Each row is a point on a tangle of strands that fork, close into loops and nearly touch. The rows are in no order.
Points whose rows are less than 50.1 apart are linked; no others are. Some points are linked to none.
rutam:   7 -22  31   0  -6 -36 -31 -47   5
rapu: -16   1  16 -58  -2  63 -36   8 -41
pafu: -27   7 -15  64 -54  -7  19  52  41
Tukub:   5  24  40  14  22 -29 -16  -3  36
ves:   4 -37 -12  54 -33  -1  14  86  50
poze:  30   1 -25  39 -17 -16  -1  -4  58
Tila: -26  -1 -18  -6  29   2  38 -42 -80
Sokaz:  -1  -7  20 -19 -22  44 -49 -15 -43
guro:  14  18  22  22  -3 -31 -22 -25  45
Mivu:  33 -30 -28   3 -47  23 -30 -25 -28
tib:   4  -5  -8 -14 -50  63 -46 -21 -42
nada:  64 -29 -37  -5 -29  16 -19  15  19
daku:   5 -18  28 -32  26  -8 -13  -4 -43
furis:  21  25 -33  32 -32  38  -3  32  42
sude:  -9 -62  55  -6  22 -45 -12 -61   3
padu: -39  77 -22 -44  12   1  32 -20 -19
Pitaf:  -6 -19   7 -42  23  40  -1   4 -63
tur: -26  24  47  35  29 -28  13  44  36
luzap: -31  31 -33 -58   7  18  28 -15 -47
mitim: -28   3 -26 -26  23  28  31 -28 -79
rotek: -29  53 -38 -58  22  31  28  14  -4
keve:  -9 -67  50   7  36 -27 -13 -59 -23
dopif:   4  37  10 -27  39  -1  21  34  11
Maliv:  50 -43 -38  -6 -36  15 -24  -5  -7
sipi:  26  23  -7  15 -29  -3 -23 -15  30
Mela:  24 -40  -5  55 -12   5   3  71  66
bafe:  20 -13 -28  -9 -55  53 -35 -17 -31
nife:  27  -2  -9  30 -18 -33  -5 -28  54
siku: -10  46 -19 -45  31  15  32  28   1
Ruvo:  13  17  15 -37  34 -15   5  17  -8
Lef: -10  20  36  19  50 -43  27  32  36
Riz: -25  -6 -23 -42  20  43  22  -8 -72
motil: -38  72 -35 -50  11  17  33  -6  -9
sig:   4  21  34   0  46 -33  10  21  28
Mer:   8 -15 -24  65 -24 -10  20  39  60
mure: -32   8   2  70 -46 -25  14  37  47
roges: -37  64 -10 -41   8 -17  28 -38 -41
mirof:  10 -13  31  -8  -8 -17 -39 -32 -15
Demaf:   4 -40  40   2   0 -43 -24 -62  10
vezu:   7  -2  23 -11 -21  12 -44 -23 -32
mab:  -3 -16 -23  62 -40  -3  21  67  47
kele:  46 -32 -27  27  -7 -18   4   3  69
Sed:  -1 -66  42  14  51 -15  -6 -48 -39
sok: -38   9  24  72 -26 -42   6  19  53
kelol:  -7 -25 -11 -13  37  -7  31 -26 -71
lodid:  45   6 -32  10 -29  11 -12   3  30
mepap:   1 -31  11 -25  38 -12  13  -7 -55
Zesu: -33  21  43  60   0 -34   2  28  47
tob:  45 -39 -13  39   0  -4  -2  38  74
namu:  21   4 -25  52 -21  -7   7  18  56
sab:  -9 -16  23 -37  14  51 -23   3 -65
lipo: -38  43 -21 -42   5   5  27 -37 -59
pitu: -29  32 -38 -73  13  37  19   4 -30
Vibo:  14   6  34 -29  22 -20 -17   0  -9

How many points has the smallest loop of links through each point below? Write 0 if it is on no loop.
sig -> 14
motil -> 7
Mela -> 8

A fork is a point with three links, a tip a point with one. Leave the first point through the second and follow the links. Name the first fork or tip that comes.
roges / lipo -> rotek
poze / kele -> mab
bafe / Mivu -> sipi
Sokaz / vezu -> Sed
mepap / kelol -> rapu
mab / ves -> poze

Name the points in between on the shortest way along the links from the first point to the second, in order.
mirof / Mivu -> vezu > Sokaz > tib > bafe
keve / vezu -> sude > Demaf > rutam > mirof
Sokaz / sipi -> tib > bafe > Mivu > Maliv > nada > lodid
mitim / Ruvo -> Tila > kelol > mepap > daku > Vibo
